A landscape with many valleys, sampled at points; each row gives a point and its height.
From any point a ball rolls to the lowest of the 2 points nearest to it. It stops when none of these is lower. Distance is the straight distance between rows; heights are no part of it.
lef: [ -2   0   9   5   1 -19  -3  -6  10   1  -7  -7   1  -3 -19  -4  11  -3
  -1  16   2  -9  11 -25   6  -4   7  -8  -1  18  -8  17   1 -11  -5   0
   8  14  20 -10  -8  12  19   8]  height 5.45
Tusak: [  1  -6  16 -15  12 -17  -4   1   9 -12  15 -17   1   2   3 -14  20   6
   3  -6  -9  13  -4   0   8   4   6  -7   4  -8  14   0  21  12  -4   4
   3   4  20  -6   8  17  13  15]  height 6.17
zotu: [ -2  -3   4  -7  -3  -5  -3  -9   2 -14   4   4   0 -22  -4   7 -11   5
   1 -14 -16   4  -2 -13 -10   2   4   2  -6   3   5 -15   5  -3   1   5
 -10   1   4  11   4 -11  -7  -3]  height 5.67
Luket: [ -4   7  11 -14   6  10   0 -10 -10 -15  12   5  -8  13   1 -10  -4  26
  -7  10 -28   4  13  13   0  -5  -5  -1  -5 -17   0  -2   9   0  -9   5
   9 -19   2  -7   4  -4  -1  -5]  height 6.49
foso: [-12  -4 -10   7   2  -5 -14  -8   2  17   4   9  -3  -3   5  10 -13  -6
  -2 -18 -13  -3  -2  -4  -9  22   4   9  -3   3   6 -17 -21  -4   2   9
  -3 -13  -6   6  -3  -7 -25   1]  height 8.06
kosad: [  2   8   5 -12 -11  25   2   7  -4  12  12  -4   8  -1  14  18   3   0
   4 -14   7   2  -4  19   3  -9   3  -1  -7  -8  -3   0   2   1  -7 -17
  -2   2  13  17  14   0 -16 -13]  height 4.80
Ziva: [  2   9   7   1   0   9  13  -2 -11  -7   0 -14   8  12  -1   1 -10  -3
   9   3  17  10   1   6  -5 -27  -3  -8  -3  -1  -5  -7  12  -4 -12  -6
   6  -5   1   1   6  -6   3  -2]  height 3.70
Keb: [ 12  10  -2   3  -7  -4   2  10  -1  -4  -8  -8  -9 -11 -13 -11  14 -11
   1 -19  12  -3  -4 -13  10  16  -3   0   9   6  -7   6  -6   2  11  -8
  17  21 -10   0 -12  14  24   3]  height 7.06
suraz: [ -2   7  -7   0  13  -5  12   0   3  -3  -7   0   3  27  10  -9   2  12
  -4  10  19  10  -2  14   6 -16 -11 -13   8 -10   8   2  10  17  -3   7
  -3  -5 -15 -10   4  10   7  14]  height 3.94
tenem: [  1  -9 -11   2  21 -30  -9 -10   8  13  10   9   4   8  -2  -2  -2   6
   3  -9  10  -3  -5  -2 -24   5  16  -1  -7  14  14 -20  -1  12  -7   6
  -2  -1  -7  -1  -7   6 -13  10]  height 4.27
Tamoz: [ 12   5 -15  -3  -3   2  -1   6   5  24  -6 -18   6 -12 -11   1  11 -27
   6 -23  12  -2  -5 -13   3   7   7 -10   1   6 -11  12  -2  -3   3 -16
  18  -2   5  -8  -3   3   4   4]  height 2.34
novok: [  0   4   3  -7  -4 -14  -7  -7  -3   5   2  11  -8  -8 -10   3  10  -5
  -1 -24 -23  -7   7  -7  -5  20   0  16  -9  15 -13   4 -10  -4  -4   0
  18  -6  14  -8  -1   5  -1  -4]  height 3.01
zot: [-11  -2  10  -8  -9  -5  -4   2   9  -8   0  -8  16 -14  -1  -6  12  -7
  -5   4 -17   5  -2  -9  17   3   1 -10   2  -4 -10  19   7  -1  -8  -6
   1  -3  21  -5  17   4   5  -1]  height 4.23
Luzi: [ -5  -2 -12   8 -17   0  12  -6   7  -7 -16   7   2 -17   3   1 -23 -10
   4   3   2  -1  -9 -16   9  -8 -19  -7   8   4   1   8  -6   0  13  17
  -8  -5 -22   3  -5 -12   3   9]  height 6.12
mar: [  9   4 -11   2  -7  -7 -11  -1  -5 -13  -8  -5  -6 -11  -9  -9  -2 -21
  -6  -8  -4  -2   4  -1 -10   8   5  13  -3   7 -10   2   1  -3   8  -6
  11   0  -1  -9  -3  -3  -6  -6]  height 7.31
Vame: [  4  14   7   0  -7  21  -3  -1 -27  -3  -1  -7   2  19  12   4   3  11
   7  -5  11  14   6  16   3  -6 -16  19   0  -9   8   3   0  -6  15  -5
  10 -13   7  14   9   4  16  -5]  height 5.22
vik: [ -2  -1  -1 -10   1 -12  -3  -4   3   6   3  -3   3   7  16  -2  17  14
   2 -14  -1  11 -10  11  10   8  -5  -2   6  -9  20   4   8  12   3   6
   1  -4  20  -3  15  21  11  13]  height 6.34
Pag: [-19   0   3  -6   7  -7  -9  -9  -2  21   8  -4  10  14  15   5  -3  -5
   0   2   4   5 -11  12  -2  10  -3   5  -1  -4   8 -12  -3  -5 -16  -2
   3 -15  23   5  12  -3 -22   8]  height 3.29
lanu: [-17  -5   9 -12  -8  12   6  10   7 -14   5 -15  15   9  14   4  -3  -5
  -7  20  -6  16  -4  15  16 -10  -7 -13  15 -21   5   7  10   0  -9   0
  -3  -6   4  -4  15   0  -6   3]  height 3.02
nom: [  6   2 -16  -9   2 -15   2  -6  12  12   0   5  -1  -8 -10  -5   1  -5
   7  -8   8 -10   0 -10 -10  -6   4 -12 -10  13   0   6  -1   7   1   1
   9  -4  -8 -12 -14   4   3   9]  height 4.91
bazit: [ -6 -16   9 -16  -3  17   5   1   5  -6   1   0   7  -2  15   5  -6  20
  -3  22  -3   3  10  16   9 -11   2   5   5 -24  21  11  10  -4  13   9
 -10  -8   8  -7   4  -1   3   6]  height 2.22
Tumer: [ -1 -14  12  13  12  -2   4 -10  -4   2   8  18  -1  -5  -4   1  -7  23
 -12  12  -4 -12  -9  -5  -2   0  12  -3  -6   3  -3  -6  -1   5  -8  10
 -19   5  -4   0  -1 -17  -3 -13]  height 4.34
neso: [ -1   6  -8  -2   0 -12   2  -7   5   1  -4   4  13 -13 -17 -11  -2 -13
  -3  -5 -15  -7  -4 -13  -2  -7   6  -8 -12  11 -26  13   2   2 -14 -12
   8  -6  -2  -6   6 -13 -13  -3]  height 5.42
Kulin: [  3 -13   5   2   1  20   5   5  -2   8  -6 -12   6  -9   7   8  -8   1
   4  16  20  -2   9  -2   5  -6  -3  13   8 -14  18   4  -4 -17  17  -4
  -2   0   4   2  -3  -8  17   7]  height 6.47
mugeg: [ -2  -8  -9  12  -6 -19   3  -3   7  18 -19  14   2  -1 -12   5   1 -12
   5  10  15 -14   2 -23  -8  -5  -4  12  -3  20  -7  16 -17 -11  10   6
  -3  10   2  -1 -18   9  12   5]  height 5.03
zozo: [  1  -7   7   4  -4 -23  -6   5   2  -9  -7  -2  -6   2 -10  -3  23  -4
  -5  12   6  -5   4  -6  -4   3   7  14  -2  16  -4  14  11  -6   3   3
   0  26  29  -9  -2  21  17  -3]  height 5.64
vamef: [  2 -10  -2   9  14   0  -4   1  -4  13  14  -4  -4   3   7   8  -1   1
   1  -6  12   3  -9   8 -10   5  10  -2   0  -4  16 -25  -3   2  -5   2
  -8   8   0   8  -3  -9 -13  -1]  height 3.91
Depi: [ -3  -7   9  -6  -3  18   6   8  -9   3  11 -15  17   3   7   3  14   0
  -7  15   6   3 -12  21  15  -3   4  -8   9 -22   0  11  11   7 -10  -9
   9  -3  13  -8  20  -1  -1  -3]  height 3.05
mak: [ -6  -4   1  -2   0 -14   0  -3  13  22  -4   5  -1  -6  -9  12   5   0
   7   2   2  -8   9 -21  -5   1   6  -5  -3  12  -7   8 -15 -16  -4  -7
  -2   8  19  -2 -14  10   6  -1]  height 5.25
firi: [  0   2  -9  17   0 -10  12   4  -3  -2  -1  23   7   4  -2  -3  -1   2
  -2  -6  -6  -7 -12  -6  -4  -9   4 -13  -6  11 -16  -6   3  23 -11   6
 -15   3 -28   1  -2  -6 -14 -10]  height 4.90
roz: [ 14  -3  -2 -12  13 -16 -11  -2  -8   7   2   3 -20   6  -6  -2  23   9
   0   2   5 -12   9   8  -5  15   4  13  -4   8   9   6   0  -6   4  -1
  16   2  17 -18  -8  20  13   9]  height 7.30
teve: [  0   9   9 -12  -9  23  -8   5 -13 -10   9 -12   0   9  19  12  -5   5
   5  -8  -6  15   8  24  -2  -4  -3  11  -3 -11   5  -7   5  -4   1  -7
   0 -13   9  16  14  -1 -11 -13]  height 5.00
ponu: [  1   2   0   9  -3  -5   6 -18  -5 -12  -7   1  -5 -10  -6  -8 -24  -1
   6  -3 -10   2  -1 -21  -1 -10 -11  -8  -1  10  -2  -8  -7  -1   1  14
   4  -7 -19   3  -6 -18   3   4]  height 5.90
tiruf: [ -2  -6  14  18  -1  -1  -1   8   0 -27   3  -7 -11   6  -2 -15  -5  -6
  -5   7   1  11  -7 -11  12   6  -1 -10  26   1   3 -15   0  -1   0  15
 -12  20 -20   6  -3  -6   5   1]  height 6.66
nop: [ -5  -9  16   8  -8  30  10   0  -1  10   2  -5   7  -9   9  20 -21   0
   9  16  19  -3   4  -3   8 -12  -3  -2   7  -7  13  -7 -12 -13   3   2
  -9   3   4  14  -2 -15   0   1]  height 6.60
zak: [  4   7   6 -12  -5  17   5   8   3  13   4  -5   0  -2   6  14   6  11
  15 -21  -1   8  13 -10   4  -6  -3 -12   5  -5   5   1  -7  -5   0  -7
   2   0  12   7  -4  15  20  -3]  height 6.64
bubo: [ -4 -10  18  -7 -13  28  -5   1  -7 -15   4   2  -2   5   4   6  -5  19
  -6  26 -19  -3  19   9   8  -2  -1  13   2 -14   8  15  -1 -10  14   3
  -7  -5   9   5   4  -5   4  -9]  height 2.67
luma: [  4  15   1  -9   3   5   1 -14   2   3   2 -19   1  -8 -10  -6 -10  -6
   9 -12  -8   3  12 -17  11  -9  -6 -14  -4   3 -10   5  -3  -6  -6  -6
  29 -19  -2  -4  -2  -7  11   8]  height 4.35
buv: [  5 -10   1  16  -7  -3   2   2  -1 -13  -8   0  -9 -13   2 -10 -14  -3
   0   2  17  -3 -15  -9   5  11  -8   4  18  -1  16  -7  -4   0  17  14
 -14  16 -23   7  -8  -9  11  10]  height 6.50
fuf: [-21  -3  10   3  -4 -14   0  -7   7   7  -7   0   7  19  12   6  -2   8
   0  17  -2   9  -4  -1  11   2 -10  -2   4   4   4   8  -2  -6  -2   7
  -7  -4  21   3   8   8   2   2]  height 5.62
kagit: [  7  10  -7  17  -3   0   2  19   6 -16 -16   8  -3  10 -14  -2   6 -13
  -6  16  16  -6   3  -3 -18 -10   5   5  -4   9 -20   6   5  -1   3 -11
 -15  25 -22   6 -17   3   6 -14]  height 5.99
tutep: [-11 -16  -1   6   2   1  -1  -6   8  -1   2  13   0 -10   3   9 -14   2
 -16  18 -12 -12  -9   3  -6   5   9   3  -6  -4   0  -4  -2  -2   0   8
 -24   2  -7   3  -1 -20 -26 -12]  height 4.63
miris: [  5   0   7  -5  -7  23  -1  18   4 -25  -3   3 -14   1   4   8   3   8
   0  27  -5   0  22  13 -14 -10   7  14  -3  -9   8  -2   8 -12  17   2
 -22  17  -1   5 -15   6   3 -10]  height 7.77
Rede: [ 12   3  -5   1  11 -12  -8  -1  -7 -20   1   9 -20  16 -14 -13   5   8
   0  16   4 -11  11  10 -18   0   2  10  -7   9   0  -3   5  -1   4   3
   7   6 -13 -14 -14   4   8  -2]  height 7.55
Rut: [  8  -2   5   1   6   3   3  11   0 -23  -1   1 -12  15  -7 -10   6  13
  -1  25   8  -3  10  11 -13 -14   5   8   0  -6   7  -1  16  -3   9   2
 -12  17  -5  -7 -13   7  15  -1]  height 7.66
Sani: [ -6   7  10   4  -2  20  -1   8  -7  -4  -6  -2   6  21   2   6  -1   5
  -9  31  -4   4  16   9  -1 -13  -5   9  -5 -10  -9  12   4 -13   0  -7
  -6  -3   2   8  -1  -2   1 -16]  height 3.08
Zim: [ 10   6  -4  19 -17   9   0  23   0 -21 -14  11 -11  -9  -1   2  -2 -11
  -4  -1   0  -2  -1   2  -5  -1  -1  13   0   6 -16   0   1   5  10  -5
 -21  23 -25  11  -9  -7  -2 -18]  height 6.15
vili: [ -9   8   7   3 -11   0   0  -5  -9   1  -5 -14  10  21  13   1   5  -3
   6   2   5  18  -3   2  15  -2 -21   7  11  -1   5  12   1  -4   4   2
  14 -14  18   8  17  10  15   2]  height 5.43
gefe: [ 18   5   5  -4   5  -4  -7   1 -11  -1   2  -2 -22  -4 -15  -6  23   2
   3 -11  -4 -11   9  -9   5  14  -2   7  -3  15  -7   5  -8  -5   5  -5
  26   9   7  -8  -7  15  24   2]  height 7.19
tud: [ 18 -13   5  -9   0  20  -2  15 -10  -9  10  -6   1 -14   6   1  14  12
  -6   4   1  -3   4  19  -5  -3  19   6   2 -22  12   2  18   5   9  -6
 -10  10   7  -3   5  -2   4 -11]  height 3.07
Rupav: [ -3  18   0   4 -15   8  12  15   4 -14  -8  -1  10  12   1   2   2  -6
  -5   5  -7  10   2   1  10 -19  -8  -9   1   0 -25  14  12   3 -10 -11
  -3   1  -3   4  11  -2   5 -14]  height 4.36
Delu: [-13  -2  13 -18   2   0   3  -9  16  -7   5   2  -5  -6  -4   2  -9  17
   4  14 -19  -1  15 -13   2 -13  -1 -15  -4  -4   5  -4   0 -15 -10   4
  -2  -5  10  -2  -3  -2   5   3]  height 6.11
vugut: [ -4  -9  10  -4 -14  27   6  10  -1 -10   2  -7   8   4  22  13  -7   1
   0  18  12   8  -8  23  17 -12  -8   0   9 -18  14   9  10   5  10   5
 -15  -3   3   6  15  -2  -6   1]  height 2.65
vofo: [ -1  -1  10 -11   8   5   1 -14  -4  -1   7   1 -12   5   4  -2  -7  22
   5   7 -16   0  22   1   2  -5 -12   4  -1  -8  11   0  -7 -12   2   6
  15 -18   8  -5  -3   0  10   5]  height 6.32
nisu: [  0   5  -8 -17  -7   4   7   2  10  15  -3  14   2   2  17  14   8  20
  12 -22   1   5   3   7   5  -3  -5  -7  -6  -6  17   3  -4   8   8   5
 -10   1  12   2   2  27  10   8]  height 6.51
Lep: [ 14   2   0  -8   0  22  10   0 -12  -2  -1  13   2 -10   6   4   4  17
   0   0   1  -7   3  17  -7 -15  11   9 -12 -12  -2   9  13   8  11   1
 -14   1  -3   0   1  -9   3  -9]  height 3.43
Fos: [  8   1  -1  -8 -12  32  16   7  -6   7  11   7  12 -10   5  12   1   5
  -4 -11   2  -4 -15  14  19 -12   1 -12  -3 -14  -7   3   8  16  -9 -10
   0   1  -2   9  19 -13 -11 -10]  height 4.98
tek: [-15  -8   7  -8  17 -14  -6 -12   1  17  17   6   4  -2   1  10  -5  -1
   5  -4   6   3 -10   0 -16   3   7   3  -7   0  14 -23   2  -1 -15   0
 -11  -2  16  13  10  -9 -18   6]  height 3.61
Popi: [ -6   2 -12 -13  -8 -21   2  -1  13   3  -8  20   6  -6  -4   1   4   1
   6  -7  -7  -7  -2  -7 -12  -9   1  -4 -14  10 -12  12   2   6  -7  -1
  -7  -4   2  -6  -1  10  -8  -1]  height 5.17
Nas: [  1   4  -7   5   6 -10   2 -13   1  -6   2  -2   0  -5 -12 -15 -12 -11
  -2  -1 -14   1 -11 -11   7   2  -3 -19  -2   9 -14  -1  -2  11  -7   4
  15 -12 -20  -6   1 -15  -8  -2]  height 5.65
Lole: [  4   0  -1  -1   7   1   0   7  11   8   2 -25  12  -6  -8  -3  11 -26
   4   1  15   2  -6  -6  12   4   9 -24  13   3  -6   7   5   0 -12 -13
  13   8   8  -4   4   7   6   6]  height 1.94
Ramed: [ 20   2 -14   0  -4  14   4  13  -7   4   9  -2  -3 -23  -6   5   6 -13
   2 -29  -4  -3 -10   0  -7   0  13  -9  -2   0  -3 -13   4   8   3  -9
  -2  12 -13  11  -1 -12  -9  -8]  height 7.74
Dazar: [ -9   6   1  -2  12 -16 -11 -15  -8  19   0  -7   4  19   4  -1  -2  -3
   1  -3  -7   8   7   1  -4  10  -3  13   3   5  -1  -1 -13 -15  -6  -3
  18 -22  22  -3   1   2  -6   7]  height 3.60
pabo: [-16  -4  -3 -16  -7 -19  -8   1  11  -6  -1  18   3 -19  -5   9   0  -6
  -5 -12 -14  -1  -1  -8 -16   4   6  10 -17   3  -2  -2   8   1  -8  -7
 -22   1  13   8  11  -2 -17  -8]  height 5.44
seteb: [ -6 -15 -20 -14   5   1   0  -9  14   7  -1  14  -7 -16   9   8 -18   2
   3   8 -10 -15   9   5 -10  -1   1   9  -5 -10  18   1 -13 -13  12  13
  -9 -11  -6  -6 -14  -8 -17   8]  height 8.27
teki: [  4  -5  -5  -2 -14  -5   1   5   3  17  -6  23  -3 -19  -4   8  14   1
  -2 -16 -12 -19   1  -8   6   9   2  16 -10  15 -15  21  -8  -1   3  -2
   2   8  15  -7  -1   4   4  -4]  height 2.56
Neki: [  2  -3  -3  18  -8 -21   4  10   4 -16 -17   9  -1   6  -9  -4  11 -10
  -8  15  14  -2  -5  -3  -9  -7   3  11  -2  12 -10  14  11   3   8   5
 -18  27   1   1  -3  11  11  -9]  height 5.83
Leda: [  1  -1  -9  23   6   3  -6   3  -9  23   3   9  -2   9   6   2  -9   0
  12 -25  12  -5  -3  -5 -11  13   4   3  -4   8   7 -25 -26   4   4   6
   0  -6 -22   7  -5   3 -14   9]  height 7.95
vigu: [  0   5 -13  11   7 -17  -3   0  -3   0   4  20   4  18   6  -7   5   9
   1 -15  -4   0 -10   2 -15   5  12 -10  -9   8   0 -20   2  24 -10   7
  -9  -2 -20   2   0  16 -14   2]  height 4.61
Tav: [-13  -8  -6  -2  -4  20  13   5  11  15  -4   2   9  -1  19  18 -12   7
  -4  11   9   0 -10   8  24  -3  -9 -17  12 -16  14   3  -4   2   4   6
 -11  -6  -4   2   6   1  -7   8]  height 3.04
rap: [ 14  -4 -16  -8  13  -2  -7   1  -5   5   1   6 -15   2  -2 -12  10   9
  -3   9   4 -16   8  20  -7  10   5  12  -3  -9  12   1   0  -3  10   0
   8  -4  -5 -18  -9   7  -1  11]  height 7.41
vak: [ -2   5  -4  -3 -10 -18 -10  -5  -9 -10  -7   3   3   3   4  -2   4 -10
 -11  -6 -12   5  -7  17 -10  15  -1  21  -5   3  -5   1   9   7   3   2
  -1 -11  11  -4   8   2 -10  -4]  height 7.43
zalat: [-11   9   4  -3 -12 -13   3   4   5 -17  -9 -10  17  10  -1 -10   7  -9
  -7  13  -9  12  -4   5   6 -11  -5  -1  -1  -1 -19  18  22  -1 -10  -6
  -1  -4  14  -7  19   7   1  -3]  height 4.49
Luno: [ -3  -7  -7   0 -10  -5  -8   7   2  -2  -2  -6   2  -5  15  15  -3 -15
  -2  -5   6   8 -12  17  -9  10   1  12  -5   0   4  -6   6   0   5   0
 -15   3   9   8   8   0 -20  -7]  height 7.54
noko: [ -3   5  11 -15  -3   9   1  -3  -1 -13   4  -1   4 -13  -2   6  -5  16
   6  -8 -13   4  16  -6  -8 -18   4   2 -11  -7   0  -1  10 -14  -4  -6
  -8  -3  16   7   4  -1   5  -5]  height 5.91
sakud: [  9   0  -8  -1 -18  10   9  12   6  23 -10   3   5 -28  -7  12   9 -12
   4 -29   4 -10   3 -14   6   1   4   4  -5   7 -14  16 -11  -9  10 -11
   2   6  10   2  -3  -1   8  -6]  height 2.74
rasal: [-12   5  10  11  -3   5 -15  -1  -5  10  -2  15   3  15   8  12  -9   1
 -11   5  -9  -7   0  18 -13   6   4  22 -13  13 -15   3  -2   3 -11  -8
 -19  -8  -3  13   8  -7 -37 -12]  height 5.06
mopem: [ -9   9   8  11   4  19  12   4 -10   5  -2  -8  11  31  -2   5  -1  -2
  -4  26  19   7   4  11   5 -19 -13  -4   4 -10 -12   3   3  -6 -13  -7
   9  -8   0   1   3  -3   2  -5]  height 3.38
veziv: [ -1   3 -11  -3  -1   7   8   3  -5   8   2  16   9   3   4   0   2   8
 -10  -5 -10  -2 -13  14   4  -7   3 -10 -12  -8 -13   4   6  18 -11  -4
  -7  -7 -14  -2  11  -6 -17  -5]  height 5.15
lif: [ -6 -17   8  -1   9 -24  -7  -5  16  -4   2 -21   7  -4   5 -12   6 -13
  -3   9   1   6 -10  -6  11  11   4  -2  10   2  12   6   9   1   2   7
   3   2  17  -9   7   8   8  19]  height 6.00
Bavif: [  8   2 -11   3  -6  -4  -2   9  -3  -6   2  -4   0 -10   0  10  -4 -20
   8 -15   6   4  -9   3 -25  -6  10   1  -8   9  -5 -17   5   2  -3  -6
 -13  12  -6  11  -2  -5 -17  -9]  height 7.64
somi: [ -8   3  17  -7   0 -17  -5  -9   2 -25   1  -2   5 -12 -14 -17   6  -2
  -6  -2 -30   2  -2  -8   5   8  -2   4  -6   4 -14   3  15   6  -9   1
   5  -8  20  -5  15   1   4   0]  height 3.89
Bam: [  5   2  -4   4  16   7  18   2  -2  20  -2   5  12  18   5   9   4  11
   4   8  34   0  -8  15  -3 -20  -1 -11  -2  -9   4  -6   5  13 -13   2
  -7  -1  -6  -6  -2   3   2  11]  height 3.62
dal: [  5   9   5  15  21   3   0  -8 -15  11   7  -6  -5  24 -12 -13   3   6
   0   2  11   2   3  -4   0   5  -1 -10   5   5  -8 -12 -12   1 -12  -7
  19  -4 -12  -5  -8  -8   5  -5]  height 3.65
Lige: [ -3   0   3  13   0   5  -6   5  -4 -12  -2   6  -5   9   4   1 -10  -3
 -15  19 -13  -1  -2  16 -11   0   5  11  -8   0 -13  -4   5   2  -6  -3
 -15  -3 -13   1   2 -17 -27 -21]  height 4.87
lonur: [  0  -3  -5  10  -7   9  12  -9  -2   3 -21  -2   9 -11   1   0 -15  -8
   5  16  21  -5  -5 -11   9 -12 -20  11   8  -3   7  12  -5 -15  20   5
   0  -3 -10   8  -5 -12  18  17]  height 6.33
mifo: [ -8  13   4   8  14 -13  -9 -18  -7   6   2  -3 -10  26 -11  -9  -7   3
   4   8  -7   3  17 -10  -8   4  -7   5  -1  12  -6  -5 -16 -10  -5  -1
  20 -13  -1  -4 -12  -4   0  -1]  height 3.28
lagiv: [ -4   6  -9 -12   3   1  -6 -13  10   3   1 -18  -1 -22 -10   4 -18 -15
  13 -20 -12   7  12 -21  -5  -3   2  -8  -7   8   0  -7 -11 -13  -3  -5
  17  -8  -1   7  -8  -7  -5  10]  height 4.66
banu: [ 12   2  -9   6   5  -5 -12  -4  -1  -4  -6 -18  -7 -17 -16 -18  -2 -26
   4 -16   6   2  -8 -12   6  25   0   4   7  11  -6  -1  -9   0   8  -4
  25   2  -9  -3  -6  -4   7   4]  height 7.18
mes: [  5 -16  -9  12  19  -7   2  -9  -3  29   5  -4   6   0   7   1  -7  -2
   1   4  30  -7 -11   5   2   0  -1   4   4   1  16 -13 -13   0   0   4
   4  -6  -5  -7  -2 -13  -8  17]  height 4.21
novek: [  9   1  12   8  -1  -5  -5  14   6 -16   1 -13 -15  -2  -3 -13   1  -5
   5 -10  16  10   1 -17   6  17  -1  -9  23   4   8 -15  -4   0   0   7
  -2  31 -17  12 -13   7  19  10]  height 6.81
tez: [-13  -7   4   3  -1 -23   2  -1  23 -14  -5  -5  -8   6   6  -6  -2  -4
   0  14  -2   8   1 -11   7   4  -7  -4  12   6  13   4  -2  -1   4  15
  -8  10   5  -3  -4  13   7   9]  height 5.82
lin: [  3  18   4  -6 -16  25  12  20   6   6  -6   3   9   6   6  21   5   1
   7 -15  -2   7   9   3   5 -17  -5  -6  -6   1 -18  11   5  -1  -9 -20
  -9   4   7  12   7   2   7 -16]  height 4.60
Sofu: [  5  -8   3 -12   9   7   2   4  -3   2  13 -15   7  -7   5   3  11   3
   1  -1   5   6  -1   7  -1  -6  13  -8   4 -17  10  -5  16   0  -6  -9
   3   1  10  -2   7  -1   2   0]  height 2.70
fuve: [ -1   4   3  -3   8  -1  -7  -2  -4 -18   7  -7 -12  19   8 -17   2  13
  -7   5 -17  14   6  16   8  10 -10  -1  11 -15  13 -13   4  11   3  10
   9 -13  -3  -8   3   6  -1   7]  height 6.67
soso: [  1  -5  16  17   9   4   3  -8 -12   4   8   0  -8   4  -4  -8   2  20
  -4   1  -6  -2  -6 -13  12   7   0 -11   8   3  -1 -11  -9   3  -5   7
   3   3  -5   1  -1 -10  11  -9]  height 4.00
zanoz: [  9  -4  -7  12  10  -4  -4   0 -10  13  12   4  -8  -8  -8   2  -1  -4
   7 -32  -1  -6  -4 -12 -15  15  13  -2  -3  12  -5 -21 -14   8  -1   0
  -1   9 -16   9  -7  -8  -7 -10]  height 7.85
buri: [ -8  -4   3   4   8  21  11  -1  -1  26   7   6   9  11  10  20  -5  15
  -4  10  17  -4 -10  11  10  -9   4 -11  -3 -10   5  -2  -4   2 -11   2
 -10   1   1   2   4  -1 -11   3]  height 3.34
tudig: [ -4   3   8 -16   4 -18 -10  -7   5 -14   4   9 -13  -8 -12  -1   6  -4
  -3 -12 -40   0   3  -5  -1  27  -3  -1  -8   9  -8 -12   1   8 -12   1
  10  -1  10  -2   2   8  -5  -3]  height 3.45
Gemor: [ -1  -5 -15  18  -4 -23  -1 -12  -7   7 -15  13   7   3  -8 -14  -2 -15
  -3  14  14 -12 -11 -10  -6  -1  -6  15  -2  16  -8  19  -6   2  10  11
   7 -11  -9  -7  -9  -2  -2   8]  height 4.77
podi: [ 16  13   7   1   4   5  -2  16   4 -13   6  -9 -16   3 -13 -16  20   1
  -1  -6  10   0   3  -4   8  13   7 -18  18  -2  -2  -4  -1   8   0  -9
  10  23 -19   0 -14  13  23  -1]  height 6.94
sogob: [  2   3 -14 -10  -6  11   3   0   2  13   2  -2  -8 -15  -2   8 -11  -3
  12 -28  -8  -2  12  -9  -5   2  -2  -3  -3  -3   4  -6 -17  -7   7   0
   7  -8 -11   4 -13  -3  -5   1]  height 4.92
tam: [ 12   1  -6  10 -18   5   0  10  -7 -22  -9   3  -8 -21   1  -9  -1 -10
  -5 -14   1   2 -13  -3   8   7  -6   6  10   1  -4  -2   5   8  15   6
  -7  16 -16   6   4  -6   6  -7]  height 6.31
vifid: [  4   8  -4   1  11  10  -8  10  -2 -11   6 -14 -12  14  -3 -19  10   1
  -5   5  -5   5   5  12  10  23  -3  -6  20 -15   1  -6  -7   3   4 -10
  19  -3 -19  -7  -8   5   1  -2]  height 6.82
tozil: [ -8  -8 -10  -2  12  -6  -9 -14   0  11   6  16  -3   3   7  -2  -9  15
  -9   3 -14 -10   0   8  -8  12   7   6  -4  -9  13  -9 -10   3   2  10
  -3 -14  -2 -10   1  -1 -17   9]  height 8.16
pigu: [  3  -9  -4  17   7 -15  -3 -19  -7  10  -5  -4   1  -6  -3 -11  -9  -8
  -2   8  17  -8 -12 -11   4   8  -6  10   7   8   7   1 -11  -6   9   5
  10  -9  -4  -6  -1 -15   4  12]  height 4.50
Lilu: [ 10  -3 -19  -3  17 -26  -7  -4  12  13   6   9  -2   5  -7 -16   5   3
   1  -3  21 -15  -1   2  -7   3   5  -4  -7  19  17  -6  -5  17   4   8
   8  -3 -19 -18 -13  12   2  17]  height 4.62
Vuz: [-13   9  -9 -10 -15   7   2   5  11  -1  -2   4  -6  -2   9   9 -10  -1
   5 -21 -25  13   5  -8  11   9 -15  -9   5   0  -1  -5 -18  -1   4   4
   0  -7  -6   9  -2   6 -10  -7]  height 5.16
fana: [  7  13   2   3   1  11   7  -3  -4  -6  -4 -15   5   2 -13  -8  -1  -7
  -2   8  10   2   3  -9   5 -15  -4 -14   7  -2 -14   7   8  -2  -4 -10
  20  -7 -10  -5   2  -7  14   1]  height 4.02

Where does a ball stop that starts at each point below?
vifid | tenem
Vuz | bazit
vik | kosad
zanoz | Pag
podi | Pag
Kulin | tenem
zozo | Pag
